Points, in no order, along strands that fork, close into loops and pass close to each other.
Two points are linked if the straight distance between their rows is under 58.3. Some points are linked to none.
gif: [-40   4   5   1 -18 -11  13 -12  -5   5 -17 -12 -24 -10  -1   1  -5   2
 -19  15  32 -16  10]
tukop: [-23   2 -14  16  -5  12   5   9   3 -22   4  -9 -17   7  22 -10  -2  -1
  -5  18  -9  -4 -11]
Kizom: [  8  -6  -2   9   7   7  18 -18 -12  30  -6 -14   6  -8   0   5 -15  -9
  33   0  35 -12   0]
Pov: [ 17 -11  -7   1  -6   3   5  10  -4  15   7  15   2   6 -25  19   0  -9
 -24 -27  -7  17 -14]
Dadop: [ -8  21  -1  17  -1 -13  -2   2   7 -13  19   9 -13 -17  12  16   4  29
  -5  -7   9  12 -10]
Vub: [ 28 -10   5   6   9  -3   4  18  -7   6  13   3 -20  15  17  18  24   0
  -3 -32   5  23  -6]
lizan: [ 18   0  13   5   8  -5  -4 -25  10  -1  22  -8  14  -6  10  28  15  22
  22  10   2  -5   4]
gav: [ 37 -27   8 -42  11  27   9  14   5  12  13   9  11   2 -11   6  -9  -1
  -9 -21  -3  33  -4]
zon: [-14   8  -7   3   1   0  -6   3  -1   9  -1  19 -27 -12  10  10  -8  18
 -14  14  14  18  -6]
venu: [ 17 -19  -1 -29  -9  10   3   9  15  11  -5   9  -5  -7 -10 -14   6  11
 -19 -21  23   0   0]
pibo: [ 18  14 -14   2 -14  -3  -4  17   9  16  -1   1  13 -12 -26  29 -34  27
   9  -2   0   5  -5]
regov: [ -5   6  -9  13  -6   8   1  -4 -10  -1 -16 -36 -13   2  28  -3   7 -32
  33  -3 -15  -8  14]
ved: [ 29 -15  -6 -49   0  22 -15  31   7  20   3  -1   4  -8  -3  12  -4  18
   1 -14  -4  28  -3]
nen: [ 13 -12   5  -5  -2  -1  -3   2 -13   3   5  27   3  -2 -26 -15 -23   7
 -18  11   0  12  -8]
vuna: [-18  14  13   4  22   1  11 -17   1 -18   1  10  19 -17  19 -31  -3 -14
   6 -21  21  -7   2]
zep: [-16 -15  -4 -24  -8  12   8  19  18   2 -10  -1 -19 -11  -9 -25  11  17
 -25  -2  21 -19  12]
vuke: [  2 -22  -1 -15  -5  34 -18   6  -4  14   5   6  12  33   7  30   4  -6
 -20 -15  -9  16  23]
puvi: [ -4   0 -10   0  -1   5   7 -17  10  10 -19 -14  12  -8  15 -27   5 -17
 -13   9 -28 -20 -10]
dugov: [-10  16 -25  17 -17   5  -2 -11  -2 -13  -8 -35  -7  -6   9 -12 -22 -14
  12  28 -27   5   3]
sifi: [ -1   2  -4   9 -23  10  -4  18 -11   9   9   9  -3  -7 -23  20 -14  15
   3 -13   3 -12   0]
Sevam: [ -3   2  -8   5 -26   4 -18  16  22 -21  28  -7  14  14 -10   4  16  17
 -15   9 -23   1 -22]
Nud: [ 17 -14  30   8   4  -7  12 -21  -1  10  18 -13   8  11   6  26  14   8
  17  -2  14  -7  10]
riz: [ 17   1   0 -20  10  -8  -7   7  16 -11  17  13   4 -17 -27  11   9  16
  17 -11   7   3  -5]
samed: [  5   7   2  18   6  -5   4  14  -9   2  21  13 -24  -8  15  16  16   6
   5 -23   6  15 -15]
defa: [ -3  28 -11  13 -23 -15 -14  14   0 -13 -21 -17 -16 -15  14  -1 -10  20
  10  11   0  -5  -5]
zofim: [  5  -3   5  33  15   2  20 -14  -6  -1 -18 -32   5  17  19 -29  14 -39
  13   5 -16 -14 -10]
zonip: [ -8   2  11  19 -10  -4   2  -7   1  -9  -7  -2  11  12  15 -12 -10 -11
  11  28   5 -21 -33]
nol: [-13  13 -25   3   1   3  11  -9   9  -6 -14 -44  -8 -10  19 -16  -4 -25
  29  12 -19  -5   3]
Dala: [-22  -4  -9   8 -16  11 -15  -7   1 -25  -5   4  -5  17  -3  14   1   0
 -19   7   5 -16  19]
Mive: [ -5 -16  -1  -7 -12   2   4   4   1  12  13  -8  -9   5 -12   1  16  -7
  13  21 -13 -14 -12]
bot: [-12   7 -17   5   3  15   6  10   7  -4   9  -4  -4  -8  14 -14  -1   5
  -2   0 -18   0   6]
toli: [ 26 -16  10 -13   5  -1   4  -4 -21  11   1  24  -4 -19 -32  10 -13   2
 -27 -10   1  21 -13]
zuz: [-11   0  22 -30   1 -25   2 -12   2  20 -12   0  13   0  14  17   4  -2
  -2  -4  -8   0   7]
Bola: [ -4  17  26  22  19 -11   6 -31  -1 -10   2  -2  21  10   6  -9   0 -38
  22 -20   3  18   6]
Dul: [-20  19 -25  -5  19 -11  -2 -25  20  -4 -17  -8 -12 -25   6  -3  10 -13
   9  15  -1   0  -5]
kom: [-21   4  13  -6  -1   1  -7  -4  -5 -20   2   1 -15  -2  16  -4  -3   4
  30  17  31  -5  14]
daki: [ -7   9  -7  22  -4   7  18  -4  -5   6  -3 -12   2   1  10   2 -20  -1
  20   1  19 -20   1]
Kuzig: [ 14 -18  -6  -8  -1  17  -9   6  -5  17 -15  11 -10  25  11  31   1 -15
   0 -21  15  13  16]
gil: [-17   3   9  -9 -25  23 -25   6  10  -2   3   1  22  10  26  -1  -1   0
 -12  -2 -30  -1  -4]
vog: [  1   2   1 -13  -6 -19  -4   2  15  -8   7  -6 -12 -25 -29  -9  21  15
   6   2  13  -9  -6]
leb: [-22   2 -20   0 -24   7 -24  15  19 -21   6  -4   2  16 -12  23  16  10
 -21   3  -5 -12  -1]
livud: [-13   5  17 -17  -8 -16 -14   7   1  15   2   7  15  12   9  29  11  -5
  -5 -13 -28   7  -2]
Tode: [ 12 -21   7 -13  22  24   9  -3  -3  11   1  11   3  15   8  12  -5 -17
  17 -18  15   6  22]
mul: [ -7  -5   5  -6 -14   2 -18  31   8   1  25   8  21  26   5  12  15  22
 -17   3 -28   2 -22]
zib: [-18  11  11  10  17   6  -2 -18 -14 -24   0   6   4 -19  13 -21  -5  -5
  27  -3  39 -15   7]
bazi: [  7   1  -5   7   1  -5  -6  -5   6   4   2  10   4   6   0  -1  -2 -11
  18  19  -7   1 -26]
Dop: [ 19 -23  10 -37  43  12  22   5  -3  13   2  22   8  -2  -3  -1  -4  -4
  -9 -13  -7  13  -1]
Bapi: [ -5 -13 -19   3 -19  27   4  20   3  26  10   0   1  13  -4  11   0  -5
 -32 -23 -10   9  -9]
meka: [-14   0  15 -20   4 -12  -7 -30 -13  -7 -19   6   9 -14  -9 -10  -9   3
 -12   2  26  -7  37]
buki: [ 11  -1   1 -14  27  -1  -7  -7  10 -11  16  13   4  -5   4  10  12  11
  17   3  -4   9   6]
Marap: [-19  -6  22 -13 -22  -8   1  18  -5  21  15   8  -3  21   5  21   3  -6
   5  -8  -7   4 -14]
loga: [-15   8   5   2  -8 -14  -9  -3 -15   5 -22   8 -37 -19   5   8   2  17
 -16   9  29  -1  10]
Dof: [ 33 -16  -2   0  13 -17  18 -17 -11  19   0   5  -5 -17 -35  -5   2  -5
 -24  -1   4  15 -16]
sureb: [-13 -12 -10   0 -10  33 -21   1   1  -7  -2  16  14  28   6  16   0   0
 -33  -5  -5  -7  19]
posim: [  3  11  13  17  47  -7  24 -19  -2   1  10   5  17   8  -3   6  -1 -34
  21 -19 -14  20   9]
razi: [ -1 -13   1   0   3   8   5 -25 -15  -3 -20   1   0   1   0 -29  -7  -5
 -21  13  22 -19  25]
gudek: [  7  23 -22 -11  12 -32   2  10   8   4 -13  -2 -11 -15 -14  19 -10  13
   0  -9   0  26   8]
riba: [ 12   5  14  29  -2  10   8 -10 -12   5   3 -27   5  11  15   8  10 -23
  33 -16 -19  -3  14]
kab: [ 14  10  14  40  10  -1  11 -17  -6  11 -13 -19   8  12  19  -5  16 -29
   9 -16 -29  -3  -7]
Kob: [  7   1  -6  25 -23   7  -5  13 -18   0  17  -7  -6   9  -9  10  -4  -1
   5  -4 -16   0   2]
lir: [  6  20 -16  26 -10 -14 -12  18   3  -8  -9   5  -9  -2   9  17   5  20
  -3  -8   4 -11 -19]
Nul: [  0 -14   1 -38  25  12  -4  12   3  10  -9  35  -3  -2  -7  17  -9   6
 -11  -7   9  12   4]
lig: [ -6  23 -14  26   2 -19  10  -2   2 -40 -13 -10  14   8  -5 -18 -20   9
  -7   5  13 -22   7]
Nal: [  2 -11  -6 -13  -1 -10   3  24  10 -12  -8  -6   1  18  -3 -24  14  23
 -20  16 -11 -22   8]
Pitaf: [-25  -2   0 -25  -6   2 -16  33  13   2   3  18 -30 -10 -23  21  10  19
   1   1  25   6   6]
givev: [-10  16 -14   7  17 -14   2 -32  19  -4 -19 -13   9 -10  22 -12  14 -24
  -6  13 -20  -9 -18]
dopo: [ 11 -13  -4 -29 -20  21 -14  20  20  13   9  -5  -5  -1   8  -5  11  18
  -8 -10  11  11  -2]
nonep: [ -7  11 -24 -12   8 -20   1  -3   6  -4 -16  -3   0   4 -21  -9 -30   2
   5  36  -4  14  22]
menuz: [ 18 -14  -5 -13  -5  -2 -16  28  -4   2  -3   0   0   2  -8 -11  24  26
 -16   5 -18 -16  -2]
meb: [ 25   0  18   9  13 -16  13   4  -1   1  11  -7 -11  10  17 -14  28 -12
   3 -25 -12  25  -7]
veb: [-19   9  12   3  -3  -1  -7 -11  -3 -18  -8   0  25 -10   4 -24  -8 -15
  16  10 -11 -31 -12]
beri: [ -5   8  21  19   9  11   0 -17  -1 -12   0  14  22  -6  21 -28   2 -16
  -1 -10 -10 -15 -18]
buno: [ -9 -10 -14   2  -1  35   1  19  -1   7  27  12  -1   4   4  -8   1   7
 -17  -3 -18   7  -6]
gir: [-30   7   8   7  -9 -11  19 -18  -8  11 -10 -29  -2 -30 -12 -17  -9  10
  -4  25  24 -25  -4]
minob: [  4 -16  26   0 -13   1  -8  15   0   6  19  19  17  33  -2   6  12  -4
  -2   0 -11  -4 -23]
lago: [ 19  -8   5   3   6 -19  11 -20  -2   7   6  -3  -1 -15 -25 -13   7   7
  -5   9  17  -3 -10]
Keluv: [ 13 -15  26   5  16  -2  26 -22 -19  24  10 -10   9  -3  -2  20  -7   0
  23  -7  38  -4   9]
piga: [-14  -4  -1  16  -9   7  -2   1 -16   5  23 -15 -12  -2  -3   7  18 -16
  16  12 -38  -7  -4]
Naku: [-13  10 -17  18  10  -4   5  -1 -16 -13  -7  11   0   9 -18 -19 -33  -3
   3  32   5  -3  12]
Mif: [ -8   2 -24  29   1  12   8  13 -10 -19  -4   1  -3  27   5 -19 -25  -6
  -6  30 -15  -6   1]
Ridi: [  3  -9  -8 -15  11 -10  10  16   9  -8 -11  11  -9   1 -17 -31   8  24
 -24  12  14 -14  10]
Vupa: [-23   9   6   6 -18   1   0  -4  -3   0   0 -15  -4 -38 -27 -15  -6  17
   2  26  -3 -31  -8]
Zavi: [ 22  -5   9 -11 -24  -1   3   6   0   1   3   7   6  -6 -18 -24 -20  22
 -29 -14  14  10   6]
kugez: [ 18   3   2  21  13   0   8  -1  15 -16  14  -4  -5   2  18 -35  27 -15
  -2 -10 -22  15 -23]
mepog: [ 11  26 -13  17 -23 -17  -7   2  -9 -12 -12 -29  -8  -8  11 -13 -22   3
  13   7  -7  15   5]
Mivof: [-11  -5  16 -14   3   0 -12 -24 -11  -8 -10  17   8   4   3  10  -3 -12
   2  -8  19  -8  30]
tover: [ -7  15 -20 -19  18 -22   3   4   6  -5  -4   3   4  -7 -19  -4 -13  -6
  12   3 -15  19  16]
kop: [-15  -1   2 -20  -2  -7 -14  12   7 -13   4   9 -30   2  -7  15   9  12
  20  10  35   8  16]
Numig: [ 17  17  -7   0 -10 -35  -5   7   8   8  -3   3   7   4 -17  29 -18  15
   7  -1   2  18  -7]
Fidos: [ 29 -12  -5  -1  -5   1  -9  -3 -12  -7  -9  -1  -2  11  -8  -9   6  -6
   0  -8   7  -3  22]
Midu: [ 18  -1   6 -18  27   3 -17   2  -2  -3   2  30  12  -3   6  29  -8  17
   3  -4  -5  18   1]
Putu: [ -4   3  28   2  10 -14   0 -28  -6   6  -5  11   9   3  15  14   1 -19
   4 -16   6   9   7]
givak: [  3   0  -5  27   0   9  12 -13  -6   2 -16 -23  11  -1  11 -35  -2 -34
  -1  12 -31 -21 -25]

A piece is two or more points that can be reached from each other along the links. Count, over all rows, the pieces, the separate loops (a circle has one, a figure eight two, a Y none), the forks (points with three links) and the tips (points with one).
pieces -> 3
loops -> 1
forks -> 5
tips -> 9

A tip is a point with one link. Name the tips that can be reached along the links from each point below, in the order of the rows.
Kob -> daki, Pitaf, menuz
zon -> Dul, Vupa, kugez
Mivof -> Tode, posim, razi
